Points, in no order, along strands that fork and pass close to each other.
In the rows, 128 means zero.
Two points are linked if the straight distance between their rows is under 127. Some points are linked to none.
(843): [133 139 127 173 116 168 110 134 113  93 127 135 118 135 134 137 107 142
 108 109 151 106 122 131 118 117 170 118 123 104 109 132 133 135 136 134
 102 120  73 127 122 127 117 127 120 135  93 113 124 109 172 118 147]
(867): [137  95 139  56 153  94 176 144 168 192 152 137 153 119  79 137 143 129
 140  99  88 173  96 164 127 129  95 159 139 135 113 117 123 128 115 115
 139  89 192 117 128 114 160 151 128 122 106 152 152 199  83 134  82]
(226): [100 119 135 187 121 183 138 155 118 132 127 127 113 122 110 105  96 127
 118 110 174  87 114 162 122 117 151 136 118 130 116 105 153 139 135 141
 137 126 105  99 104 104  95 142  82 103 137 109 135 158 149  99 110]
(933): [160 141 115  45 151  77 142 122 152 153 158 100 150 104 124 147 161 112
 114 114  56 150 104 134 113 118 107 166 131  83 130 130 149  78 120 103
  91  62 136 178 163 115 145 126 141 168  99 132 139 142 116 159  92]
(1119): [143 119 145 135 123 152 124 143 131 106 111 201 143 145  97 153 105 167
 117  55 141 139 104 140 108 124 153 115 137 100  92 143 132 148 127 121
 114 125  93 111 118 159 147 147 125 113  61 102 148 138 162 120 158]
(1052): [138 118 110  72 141  98 141 155 154 163 167  87 134  98 111 150 141 101
 117 116  71 149  84 146 115  94 112 177 123  99 132 112 174  95 118 117
  80  59 131 182 149 111 110 140 125 156 125 127 119 163 112 147  65]
(608): [100 159 106 164 160 138 154 121 100 189 112  86 127  83 147  71 148 158
 120 202 189  56 145 142 107 176 147 142 160 158 116 103 103 106 121 165
 147 135 164 109 105  70 130 136  89 113 135 156 148 155 102  71 118]
(793): [108 160 144 173 139 133 153  94 115  96  90  90 144 140 163  78 120  94
 140 170 180  83 202 126 152 152 132 135  85 146 169  98 118 128 111 108
 189 201 137 121 113 133 125  81 139 104 189 158 142  65 174 134 156]
(131): [115 125 133 164 131 169 135 162 124 141 137 127 122 118 109 117  98 137
 108 106 157  99 101 158 112 110 154 148 129 118 107 111 153 132 136 135
 117  99 107 115 114 104 102 144  96 118 117 112 138 159 143 100 102]
(588): [125 147 127 108 158 105 167 114 114 170  99  90 139 124 137 100 156 111
 153 172 125 123 153 132 147 157 114 151 118 157 140 108 113 138 105 128
 171 144 187 110 123  97 146 128 138 117 156 183 133 134 116 119 110]
(245): [149 134 109 129 137 139  91 120 108 109 142 178 120 137 130 155 139 181
 124 102 116 147 115 106 140 131 149  89 167 137  82 164  79 143 138 156
  74  94 104 112 111 134 147 148 123 148  67 105 113 125 123 108 152]
(451): [159 146 149  70 135  78 130  72 141  93  89 182 148 177 156 138 163 137
 135 106 102 154 158 104 132 162  97 101 139 116 152 172  72 116 131  86
 155 161 155 130 179 195 208  97 182 128 111 131 144  64 118 163 205]
(518): [114  87 115 155  81 148  83 156 125  89 165 139 104 131 113 172 105 134
 147 117 112 160  98 110 143  86 136  90 142 151 107 160 140 173 135 155
 103 131  84 133 113 133  82 147 117 133 135  99 100 159 120 144 116]
(727): [106 115 149 177 112 165 140 139 123 122 105 134 127 148 112 105  94 114
 141 112 171 105 129 151 140 119 130 136  97 139 127 108 148 153 124 126
 168 157 120 100 104 120  98 128 100  93 158 130 139 142 162 117 126]
(478): [122 103 121 159  79 152  69 150 115  69 154 147 105 132 123 176 108 147
 142 115 114 153 106 101 134  88 148  86 141 134 104 166 143 170 132 156
  83 130  63 144 117 136  96 142 125 147 113  91  98 132 140 142 138]
(1086): [119  79 105 129  88 135  79 152 125 100 184 138 100 131 111 178 121 138
 152 135 104 174  89 104 152  95 125  88 157 174 111 166 118 175 139 167
 107 120 112 121 105 129  90 150 119 132 139 107  97 176  82 140 107]
(946): [128 124 133 140 138 155 138 158 134 139 138 156 132 121  98 129 109 143
 106  80 141 124  96 160 109 108 147 149 133 101 103 117 156 129 130 124
 105  90 102 124 125 119 119 151 111 127  91 104 139 157 149 118 106]
(990): [120 103  90 126 109 129  86 124 102 118 156  81  88 123 152 164 147 113
 154 202  89 151 137  92 170 102 113  96 144 174 128 145 106 163 135 172
 120 134 139 118 109 101  89 124 128 147 173 139  70 125  82 136 120]
(484): [127 115 167 141 100 159 135 171 142 107 114 189 132 138  92 144  88 131
 118  46 149 127 101 146  80  92 146 132 100  77 121 115 194 125 124  96
 126 136  70 139 135 162 111 143 131 118  99  89 139 129 187 137 144]
(871): [155 124 154  31 126  56 135  99 173 122 107 166 152 173 140 147 165 128
 127  96  72 178 130 122 117 145  70 118 143  98 154 168 101 102 132  84
 146 139 166 144 177 183 214 119 174 138 105 127 164 124 107 169 151]
(603): [124 122 164 167  88 169 121 180 137  95 125 163 108 133 112 133  81 126
 116  68 163 111 107 132  79  80 157 133  83  71 137 103 212 107 131 106
 102 136  49 160 136 156  85 135 124 130 111  83 115 112 195 135 143]
(25): [131  78 134  43 123  70 118 126 175 134 160 150 120 158 106 162 152 155
 135 111  61 213  93 121 135 121  80 108 161 147 118 157  93 135 143 140
 115 106 174 139 131 137 179 146 142 132  98 128 133 191  76 161 105]
(618): [151 118 115 121 120 127  84 125 124  86 142 180 125 143 124 170 132 173
 131  91 102 166 107 103 130 116 145  87 164 123  89 170 103 146 142 149
  76 109  92 135 122 147 153 145 133 146  71  96 113 129 134 131 161]
(1068): [130 101 131  75 145 115 160 169 162 169 166 149 151  95  74 141 117 136
 109  75  95 157  71 172  95 103 112 169 137  98 109 111 163 109 119 110
 100  61 131 151 125 122 128 161 121 133  89 108 148 186 109 136  74]
(116): [131 107 140  98 135 136 152 170 154 152 155 167 147 104  70 143 106 143
 105  61 113 145  78 167  85  98 134 158 131  88  98 109 168 117 123 112
  96  72 111 143 126 124 127 167 118 129  84  96 147 174 131 126  92]
(405): [139  97 154  35 147  77 161 117 178 157 120 172 153 160  97 139 145 139
 133  94  86 181 113 148 127 141  87 134 137 125 131 141 104 126 124  98
 159 130 193 113 151 147 198 139 148 107 108 147 165 175  98 151 127]
(817): [137 132  99  76 125  93 124 140 150 150 159  60 125 103 130 155 137  81
 122 149  63 148 108 123 132  88 109 168 116  99 159 116 185  96 115 116
  90  85 124 193 170 107  99 121 142 162 150 129 112 136 119 169  79]
(848): [128  96  95 121  81 111  63 136 122  87 167  79  93 127 140 176 139 114
 149 180  72 165 118  92 165  87 105 102 142 151 136 158 134 168 139 157
  98 132 113 152 135 120  88 121 145 147 171 122  74 131 102 169 124]
(870): [103 140 135 202 136 182 141 129 100 137 102 151 121 122 113  85 109 170
 119 133 208  72 140 157 123 151 158 119 139 159 106 112 109 142 137 154
 149 152 130  75  86  98 126 139  83  84 120 129 149 155 132  64 140]
(854): [101  83 169 136  90 120 145 154 160 135 122 134 137 149  85 133  88  83
 155 101 138 160 113 151 145 112  94 147  86 142 148 111 171 163 127 103
 196 172 152 108 134 143  94 128 126  82 200 142 138 171 139 161 112]
(383): [107 115 100 205 100 195  92 155 105 109 154 124  89 117 130 133 101 139
 126 144 159  92 106 133 131 100 167 100 137 160 105 129 132 149 145 172
 101 117  79 106  95 101  64 149  79 131 130 102 111 153 119  91 105]
(1147): [123 120  95 155 122 148 107 138 107 132 151  83 105 115 144 138 129 115
 128 166 118 113 122 122 140 100 142 124 136 146 119 129 134 139 133 162
 103 100 115 124 118  96  88 134 106 148 150 127 100 138 117 116 102]
(824): [ 96 138 148 165 126 138 159 127 121 132  98  99 137 140 134  89 109  87
 148 146 167 102 159 148 150 132 121 154  83 141 147  87 141 140 116 119
 183 173 144 111 111 104 103 112 116  91 182 155 141 131 160 118 119]
(866): [177 146 126  61 161  85 120 111 140 125 148 172 157 116 132 159 164 176
 101  77  78 153 113 126 103 138 132 128 154  74  97 152 106  84 137 114
  72  64 106 152 138 138 188 136 138 169  39 107 146 116 129 136 142]
(358): [141  96 119  76 120  84  75 104 140  95 147 174 104 172 129 162 151 183
 136 122  73 205 112  77 141 126  89  71 171 144 107 182  67 142 154 151
  93 121 140 145 126 152 175 141 154 142  87 107 103 148  91 154 155]
(1110): [ 97  79 168 150  61 120 107 153 151 101 124 127 129 160 102 144  88  82
 163 116 130 160 123 134 153 100  91 122  90 140 147 130 167 176 134 115
 177 180 129 122 136 147  83 120 131  94 211 134 123 158 135 171 125]
(12): [107 177 138 147 144 123 164  88 130 114  97  56 151 119 162  74 120  74
 139 180 162  90 208 122 160 155 120 148  85 138 187  80 136 109 108  99
 198 198 152 131 124 127 123  74 148 115 205 166 145  66 163 145 137]
(581): [121 113 135 137 161 156 158 142 123 170 127 167 141 111  85 115 115 159
 118  91 152 123 110 177 122 137 138 138 152 141  95 114 113 154 124 147
 143  97 155  79 101 111 141 165 106  96 102 130 157 187 105  83 108]
(909): [134 127 121 107 151 117 155 132 129 164 125 108 137 122 122 123 148 112
 139 147 111 135 127 139 143 135 123 143 127 142 116 115 120 133 116 132
 139 111 170 115 128 100 139 132 125 127 134 158 131 154 113 125 106]
(563): [121 169 149 142 154 144 176 148 154 154 117 103 137 123 110  68 102  78
  88  96 177  73 132 160  90 127 133 199  78  68 177  57 203  69 137  76
 148 125 125 151 145 124 106 111 100 116 148 121 152 111 180 127  95]
(637): [152 108 132  73 115  79  84 102 145  86 122 180 122 173 141 166 157 171
 133 100  78 191 123  92 127 131  96  87 161 109 119 187  82 127 147 126
  94 130 120 156 149 168 188 131 168 141  80 101 118 112 115 159 180]
(246): [127 152 108 115 157 125 156 148 141 181 141  58 131 100 128 100 131  80
  93 136 125  89 119 157 111 118 134 201 111  91 148  82 178  78 125 115
 103  70 135 171 152  89 103 120 114 148 136 129 136 132 135 121  67]
(548): [122 123  95 124 137 134 125 118  84 166 125 123 112 114 149 118 158 151
 159 195 114 143 131  96 151 148 120  98 158 202 110 134  76 153 130 170
 147 129 176  84  96 101 124 158 123 129 145 174  90 148  65  92 114]
(250): [100  58 146 144  50 104  85 154 147  92 147 118 117 158 108 157 104 102
 166 143 107 180 116 115 170 105  92 106 115 160 141 163 140 189 143 138
 159 175 141 118 128 143  84 126 138 102 197 134 101 166 101 169 123]
(742): [146 108 160  33 118  68 143 120 188 130 112 166 156 167 111 150 144 133
 125  74  82 181 111 130 109 132  78 129 135 103 146 159 120 103 129  85
 144 135 161 139 163 175 203 131 159 124 101 121 174 156 111 162 138]
(768): [137 151 176 137  80 132 134 152 152  98 117 143 135 131 135 137 102  76
 117  73 145 116 134 116  89  94 120 147  79  58 185 113 208  96 124  71
 135 158  76 179 173 191 105 114 152 138 153  86 131  69 182 164 146]
(1098): [110 104 134 160 118 145 138 124 109 125 104 146 126 147 116 120 112 123
 165 134 152 125 137 138 158 131 125 114 112 170 118 127 111 173 119 137
 173 165 149  87 102 116 117 129 112  90 154 151 126 153 124 114 133]
(655): [124  71 129  72 108  88  95 124 155 111 156 162 104 165 112 168 140 169
 140 122  80 213  97  98 142 122  87  90 167 165 113 176  77 152 148 150
 111 128 160 132 122 146 162 149 146 129 102 118 111 179  75 158 128]
(298): [135 173  96 132 157 123 142 106 134 144 139  20 127  96 165  98 121  68
  89 184 122  88 172 127 135 137 142 177 102 100 171  85 163  67 123 101
 113 119 124 171 161 106 101  74 141 168 170 128 125  54 153 147 100]
(139): [135 116 130  71 161 105 178 151 155 190 147 121 160 103  87 131 143 117
 118  96  95 146  92 170 113 125 112 174 136 108 115 106 145 108 117 111
 118  61 167 133 135 104 143 153 121 131 108 145 159 186  95 129  74]
(788): [111 114 108 184 119 171 113 123  88 136 126 135 105 122 142 119 120 153
 150 172 164 111 133 125 143 129 146  91 151 198 114 135  89 161 133 178
 145 139 137  69  80 106  94 153  92 113 148 143 108 153  98  77 116]
(164): [132 129 108 115 131 120 124 135 127 138 141  84 124 122 138 147 145 103
 135 152  97 137 122 124 146 113 122 138 129 127 131 130 134 137 123 135
 121 107 134 137 133 101 118 130 129 144 141 137 115 134 117 136 106]
(894): [150 144 142  98 157  99 123  64 112  91  75 202 142 179 149 126 154 161
 135 110 130 137 156  94 139 187 116  95 131 135 120 167  57 134 122 108
 148 162 144 112 151 187 203  98 173 122  92 142 126  52 130 144 217]
(208): [132 132 145 156  94 158 109 174 130 101 146 141 108 117 129 147  92 128
 103  86 136 116  95 128  75  82 170 128  93  72 128 108 212 102 127 116
  62 107  41 179 139 141  86 139 126 157  97  75 105 104 186 141 130]
(169): [122 179 146 113 150  95 167  81 130 122  81  76 161 131 161  88 144  75
 149 174 140 117 202 118 160 176 105 133  94 145 187 100 115 123 100  80
 216 207 177 126 142 148 157  84 167 116 202 185 143  64 141 150 152]
(424): [136 105 133 150  68 139  71 147 127  57 141 167 107 139 124 185 109 156
 145  97 116 158 108  98 114  95 148  74 129 111 104 181 151 156 136 146
  81 144  47 160 128 158 111 139 145 148  95  77 102 117 158 150 174]
(1029): [101 155 135 225 134 177 139 115 106 109  98 136 119 125 131  61 109 164
 118 148 228  38 160 146 121 172 165 127 123 152 110 103 112 127 140 147
 145 178 113  90  91 100 127 116  86  87 120 124 152 126 160  74 167]
(307): [131 164 136  99 148  91 154  80 127 132  86  92 155 132 153 103 155  84
 154 172 127 130 183 117 157 167 104 134 100 140 171 112 113 133 103  94
 194 179 183 122 147 137 156  95 168 127 184 179 135  83 128 150 148]
(578): [133 152 194 131  69 114 133 113 164  80  90 138 160 158 141 132 111  64
 152  90 142 122 169 127 137 125  86 132  82  93 186 143 154 131 127  64
 200 205 126 139 179 214 135 103 178 102 195 123 155  77 146 175 175]
(156): [155 141 174 107  78 118 132 157 149  96 122 158 133 127 134 167 118 107
 124  66 117 137 119 118  66 100 118 128  99  56 167 145 205  96 119  74
 101 144  68 186 171 202 117 127 163 143 113  68 142  80 168 167 161]
(6): [106  99 112 138 141 160 149 150 120 189 163 132 129  94 104 128 138 143
 136 144 143 130  94 159 121 133 134 124 170 182 111 111 108 148 130 169
 140  91 162  83  93 103  99 172  94 115 132 151 136 199  65  83  74]
(532): [126  87 153  47 160  86 173 130 174 178 133 162 152 143  81 131 141 134
 139 104  92 183 103 155 133 136  91 146 138 137 117 128 111 137 113 112
 154 116 207 103 134 133 185 147 138 107 108 158 161 197  84 142 107]
(715): [178 153 113  76 158  90  96  93 118 107 138 173 138 134 153 157 170 181
 108 103  79 155 134  96 124 154 132 107 162  92  96 164  79  98 141 126
  75  83 102 151 147 143 191 120 150 172  50 115 120  84 130 142 166]
(9): [159 129 137  86 107  94  95 107 144  80 121 167 134 154 150 170 153 146
 132  98  86 159 135 100 117 127 115  98 140  90 132 181 113 122 136 111
 109 140 102 158 162 173 170 115 170 148  92 102 131  84 142 164 182]
(606): [ 99 102 117 152 121 154 155 157 125 177 144  86 117 104 121 116 121  99
 140 152 141 117 109 154 138 119 124 148 123 166 124 101 147 137 124 154
 159 121 153 106 108  87  79 146  89 106 169 147 122 180 104 104  75]
(288): [107 159 130 216 153 164 131 102  85 104  89 150 125 130 137  64 126 179
 114 158 223  47 176 127 124 190 175 115 129 158 107 122  75 130 132 151
 140 180 115  94  97 117 148 107 103  93 103 134 138  86 161  74 182]
(600): [126  99  86 124 115 134 100 121  91 143 153 113  89 116 146 144 153 131
 168 201 100 153 123  87 158 120 115  85 159 206 113 147  82 164 135 183
 134 129 162  92  93 105  95 147 128 138 164 158  76 147  55 113 107]
(944): [109 150 115 137 169 133 166 137 121 200 129  56 132  87 132  85 144 116
 107 175 151  72 128 160 110 151 135 177 137 123 124  89 140  89 127 145
 123  87 159 133 132  73 118 131  98 125 137 148 148 156 105  93  83]
(92): [ 94 144 140 189 117 125 132  93 107 106  85  82 134 127 159  83 113 102
 173 203 160  96 199 112 167 142 117 127  85 172 159  95 106 145 112 131
 207 214 153 109  94 116 108  95 134  95 210 178 119  90 150 122 153]
(939): [ 98  92 142 146 111 136 155 160 139 170 141  84 118 121 108 118 104  76
 159 145 126 136 111 143 150 109 114 162 100 161 141  94 162 152 120 138
 178 141 153 107 115 100  77 136 107  99 196 151 119 177 112 132  73]
(918): [129 155  92 167 154 151  97  97  68 127 111 134 101 124 171 100 149 181
 126 192 150 102 148  89 144 161 151  89 163 181 100 139  53 140 136 174
 115 126 141  94  97 106 133 135 122 146 125 141  96 100 104  85 155]
(1195): [118 164  97 177 153 152 112  98  72 136 111 112 109 107 173  88 151 176
 122 205 172  77 160 106 127 165 156 103 157 171 112 134  63 125 134 169
 120 136 136 102  98  95 134 127 109 137 125 145 110  99 110  76 147]
(1206): [101 175 121 178 145 129 160  99 142 112 117  38 137 106 168  58 112  75
 124 207 168  64 203 125 148 155 135 166  86 124 179  67 146  83 114 103
 162 191 133 140 125 100  99  74 136 122 197 143 141  56 170 136 128]
(346): [126 153 135 185 152 158 128  99  90 101  93 157 128 141 144  91 125 167
 112 136 188  77 166 133 130 172 169 108 125 149 108 133  80 141 128 141
 138 158 113  94 108 129 155 109 118 112  93 140 132  82 160  92 175]
(300): [126 163 122 130 157 134 156 146 144 164 130  68 125 110 126  87 112  70
  87 130 146  86 126 158 105 125 136 200  92  84 162  74 192  74 130  98
 119  96 136 165 150 102 100 108 106 134 147 127 137 120 153 127  76]
(674): [122 105 121 132 155 155 149 146 123 180 153 157 137  97  93 127 132 162
 125 112 141 126  94 166 124 135 136 128 174 155  98 121 106 146 130 159
 122  75 156  87  93 109 123 171 101 116 108 133 145 198  71  76  84]
(827): [161 142 150  98 110 115 127 142 143  99 124 159 144 128 136 166 127 120
 112  71 109 135 113 113  76 109 135 130 112  59 147 156 170  96 122  85
 100 124  72 173 163 177 143 116 160 152  89  90 145  85 171 162 160]
(1076): [160 146 128  97 109 106 108 120 139  91 130 133 143 130 145 169 145 123
 113  99  89 137 125 109 103 113 129 121 127  71 140 158 148 104 124  98
  97 120  85 176 165 156 140 106 162 166  99 103 129  80 160 169 160]
(696): [157 134 125 123 157 132 109 111 107 121 112 217 136 146 112 141 132 196
 111  72 134 141 119 125 133 155 151  99 165 123  72 156  71 144 139 146
  95 103 117 100 113 157 174 146 130 123  43 109 134 127 126  97 170]
(1189): [117  82 127 123  68  99  77 136 142  91 148  89 105 149 127 163 125 100
 163 168  86 170 134 105 164 101  92 105 125 154 144 158 137 179 141 137
 142 163 136 136 143 133  94 122 147 125 195 134  95 142 102 174 131]
(46): [141 116 160 127 112 154 140 159 147 115 109 198 146 139  86 151  99 147
 116  38 145 133 100 152  84 112 143 131 119  78 112 125 168 127 125 101
 119 126  79 125 127 168 140 146 138 115  71  94 152 132 178 124 152]
(312): [166 149 105 105 154 105  87  87  98  98 132 160 123 142 162 150 164 176
 116 121  94 151 138  86 138 157 137  94 157 115  96 167  64 123 142 142
  76 100 114 135 136 133 178 114 152 178  72 121 102  65 129 136 185]
(1059): [137 160 135 112 123 120 145 139 156 136 132  94 141 116 138 120 110  58
 104 112 131 117 129 125 104  99 125 174  77  66 186  95 205  79 121  74
 130 128 108 190 178 154 103 101 136 147 160 110 129  85 168 163 104]
(702): [155 128 127  38 144  76 138 133 169 142 150 130 156 118 111 158 156 130
 115  95  67 168  95 135 108 112 102 148 135  87 129 141 147  86 120  98
  96  74 139 170 153 130 158 136 141 154  93 122 152 152 116 165  99]
(57): [110 134 149 169 164 166 167 127 106 158  86 173 147 121  91  78 111 174
 109 103 200  82 139 171 114 170 148 135 137 143 103 105 112 148 126 143
 156 145 146  76  89 107 156 143  97  66 101 142 168 168 139  65 138]
(228): [109  95 117 146 126 155 149 152 115 182 154 108 118 104 115 127 130 123
 147 158 136 131 106 147 137 125 131 126 147 184 115 112 121 155 128 167
 150 112 161  86  96  97  93 154  92 110 156 154 124 183  79  92  77]
(1014): [144 105 135 127  83 124  75 132 137  62 136 185 117 152 124 188 119 178
 139  82 107 173 111  98 109 106 139  70 145 111 100 192 122 144 144 148
  81 140  69 157 127 173 142 141 152 142  70  77 115 116 140 144 184]
(649): [143  95 137  28 136  64 134 133 184 146 165 140 137 144 103 162 156 144
 126 104  55 201  92 128 124 117  80 131 149 112 125 151 115 110 133 117
 110  94 163 156 146 134 182 147 145 141  94 124 147 185  91 166 100]
(876): [132 130 109 178 107 167  79 146 105  84 152 137 100 128 140 153 113 149
 117 121 134 111 113 116 132 101 171  96 139 129  99 151 130 142 133 158
  75 109  62 133 114 122 102 143 112 156  95  97 106 117 149 119 139]
(416): [ 96 135 149 175 122 129 164 114 115 134  85  87 135 133 140  76 114  86
 166 170 167  98 175 139 154 138 112 150  85 163 159  91 135 136 108 125
 206 197 164 106 101 100 108 112 118  80 206 179 138 140 152 114 122]
(968): [154 148 111 140 140 137  88  98  98  84 120 151 118 141 158 143 141 158
 116 132 128 121 151  98 140 148 157  95 138 118 108 156  83 133 136 140
  94 121  96 127 131 142 156 106 144 162  84 124 112  65 152 128 184]
(342): [133 165 161 113 106 126 143 155 158 134 126 116 138 120 132 120 103  55
 108  85 143 115 128 127  89  89 119 173  71  50 204  86 233  78 124  59
 130 133  97 196 174 178  88 113 135 138 168  97 122  82 170 166 106]
(684): [162 144 140  35 140  61 129  72 159 114 103 157 148 177 162 137 175 135
 120 118  66 170 160 102 131 166  76 111 147 111 159 163  79  93 134  80
 147 146 174 141 185 181 227 105 187 149 116 140 146  81 101 175 185]
(929): [120  88 108 142 107 155  94 140 112 125 169 171 105 130 108 163 126 154
 151 126 119 166  92 108 149 105 132  79 167 189 101 166  89 175 138 173
 113 119 131  87  87 128  96 152 106 127 122 119  99 177  81 115 108]
(745): [119 120 148 149 162 163 169 142 115 165  99 177 153 118  82  98 109 160
 114  88 172 108 119 184 119 153 135 140 141 137 106 108 121 161 121 133
 153 124 148  66 100 120 151 154 104  73 101 139 164 176 125  79 125]
(858): [145 170  96 114 156 118 130 119 141 140 149  35 125  92 160 114 123  74
  82 161 102 102 142 127 123 118 138 182 104  76 170  94 183  62 125  95
  91  95 109 192 172 107  97  86 139 174 153 118 118  64 154 154  91]
(1156): [129 150 129 101 154  91 158  96 114 150  93  97 144 136 148 102 162 103
 154 177 118 133 163 117 155 165 110 136 112 153 151 114 102 138 104 112
 176 162 186 108 134 116 160 111 154 122 165 184 124 108 115 131 139]
(406): [149 153 125 138 145 128 117  94 111  82 111 146 137 143 160 126 141 138
 119 121 144 110 165 106 134 157 153 106 127 110 129 152  93 125 131 118
 126 143 101 130 143 158 165  83 157 151  99 133 127  41 166 137 190]
(306): [104 143 119 156 157 133 175 133 112 192 108  78 139 102 137  81 144 123
 132 175 163  83 142 150 123 156 133 158 137 154 131  87 124 119 121 147
 159 131 170 106 107  76 119 147  98 108 149 168 146 161 110  77  96]
(158): [118 176  99 165 153 127 145 105 137 113 135  27 127 106 175  75 119  80
 104 197 154  66 194 126 142 150 149 163 100 111 175  80 146  73 121 100
 133 152 117 151 141 108 102  70 141 151 174 129 132  38 166 150 124]
(126): [152 177 111 115 128 128 130 128 144 120 148  66 124  92 160 125 116  72
  78 134 118 107 142 115 108 104 137 172  92  63 184 104 200  61 122  78
  97 113  86 205 184 142  95  80 146 176 153 101 117  45 172 169 112]
(1198): [121 112 105 156 122 158  97 129  92 121 143 161 106 132 127 139 129 157
 145 140 141 141 119 118 154 120 141  84 156 179 102 160  87 169 132 169
 112 119 131  83  92 122 112 151 107 123 117 127 105 150  97  96 125]
(670): [134 134 100 104 121 109 113 138 139 135 158  46 112  98 136 156 125  74
 120 164  81 139 115 119 140  88 116 165 110 106 155 110 191 111 115 122
  90  97 112 185 166 105  80 111 137 161 173 124  95 121 128 159  81]
(2): [131 152 129 184 141 171 121 118 108 101 107 136 125 142 138  96 122 149
 105 127 183  66 155 135 121 154 177 123 118 117 111 128 112 122 138 135
 116 136  88 117 118 123 140 108 113 126  95 120 139  86 173 103 163]
(229): [ 94  93 156 134 107 125 159 156 149 162 131 109 127 133  90 122 100  68
 166 122 130 152 115 151 153 117 105 162  86 152 144 100 169 161 115 117
 194 158 163 108 123 119  83 127 117  84 206 152 133 187 121 147  91]
(475): [151 142 140 133 145 129 124  90 107  97  86 200 148 162 139 130 134 157
 125  87 146 122 151 111 129 162 147 101 130 116 114 157  81 138 132 121
 134 148 115 110 138 177 183  99 151 123  78 129 135  60 160 123 208]
(21): [111 123  97 181 110 177 104 144 103 123 152  98  96 115 139 136 116 127
 126 155 143 100 119 133 134 102 152 114 142 155 113 128 132 143 141 167
 105 109 100 117 106  98  78 144  91 136 140 121 112 149 118 104 104]
(305): [117 155  99 135 163 131 155 136 126 195 150  37 118  76 134  92 137 103
  94 180 137  70 123 156 106 140 139 189 132 106 131  85 155  77 131 146
  93  68 144 159 149  69 105 124  98 148 136 128 140 142 103  99  68]
(29): [136 142  92 136 155 131 117 107  78 156 123 129 107 119 158 114 163 167
 140 189 126 125 132  90 144 150 128  97 167 184 103 138  63 140 127 172
 117 109 166  93 100 101 134 153 122 140 131 157  93 130  73  85 125]
(191): [109 120 118 172 119 151 126 126  93 136 109 123 116 127 144 111 128 133
 152 173 151 119 141 125 152 132 135 109 127 190 121 129 100 160 127 159
 164 154 146  81  87 107 109 138 103 102 156 153 107 143 113  95 123]
(115): [135 111 140 145 124 152 110 124 120  95 111 229 132 153  94 153 101 188
 128  59 146 150 109 125 134 124 153  86 151 129  83 158  95 162 138 141
 114 136 101  90 107 168 157 150 125 106  53 102 134 139 142 108 172]
(974): [112 161  89 167 161 145 126 110  88 182 123  90 114  82 160  83 159 167
 120 212 183  59 140 123 109 174 153 115 177 163 109 116  82 105 136 185
 123 117 152 109 106  79 126 141  95 137 128 152 131 137  84  64 122]

A fork is a point with three links. Follow the links from the first point to the second and name the forks in between, in order.
(191); (12): (727)
(116); (1206): (727), (12)
(92); (126): (12)
(115); (843): (478)

Follow the links from the first point to the second, and from the first to the third. Name the last point that the two ways share.
(191); (946); (158): (727)
(1014); (843); (727): (478)
(226); (1156); (158): (12)
(139); (1198); (793): (727)
(288); (1086); (1014): (478)
(126); (416); (588): (12)
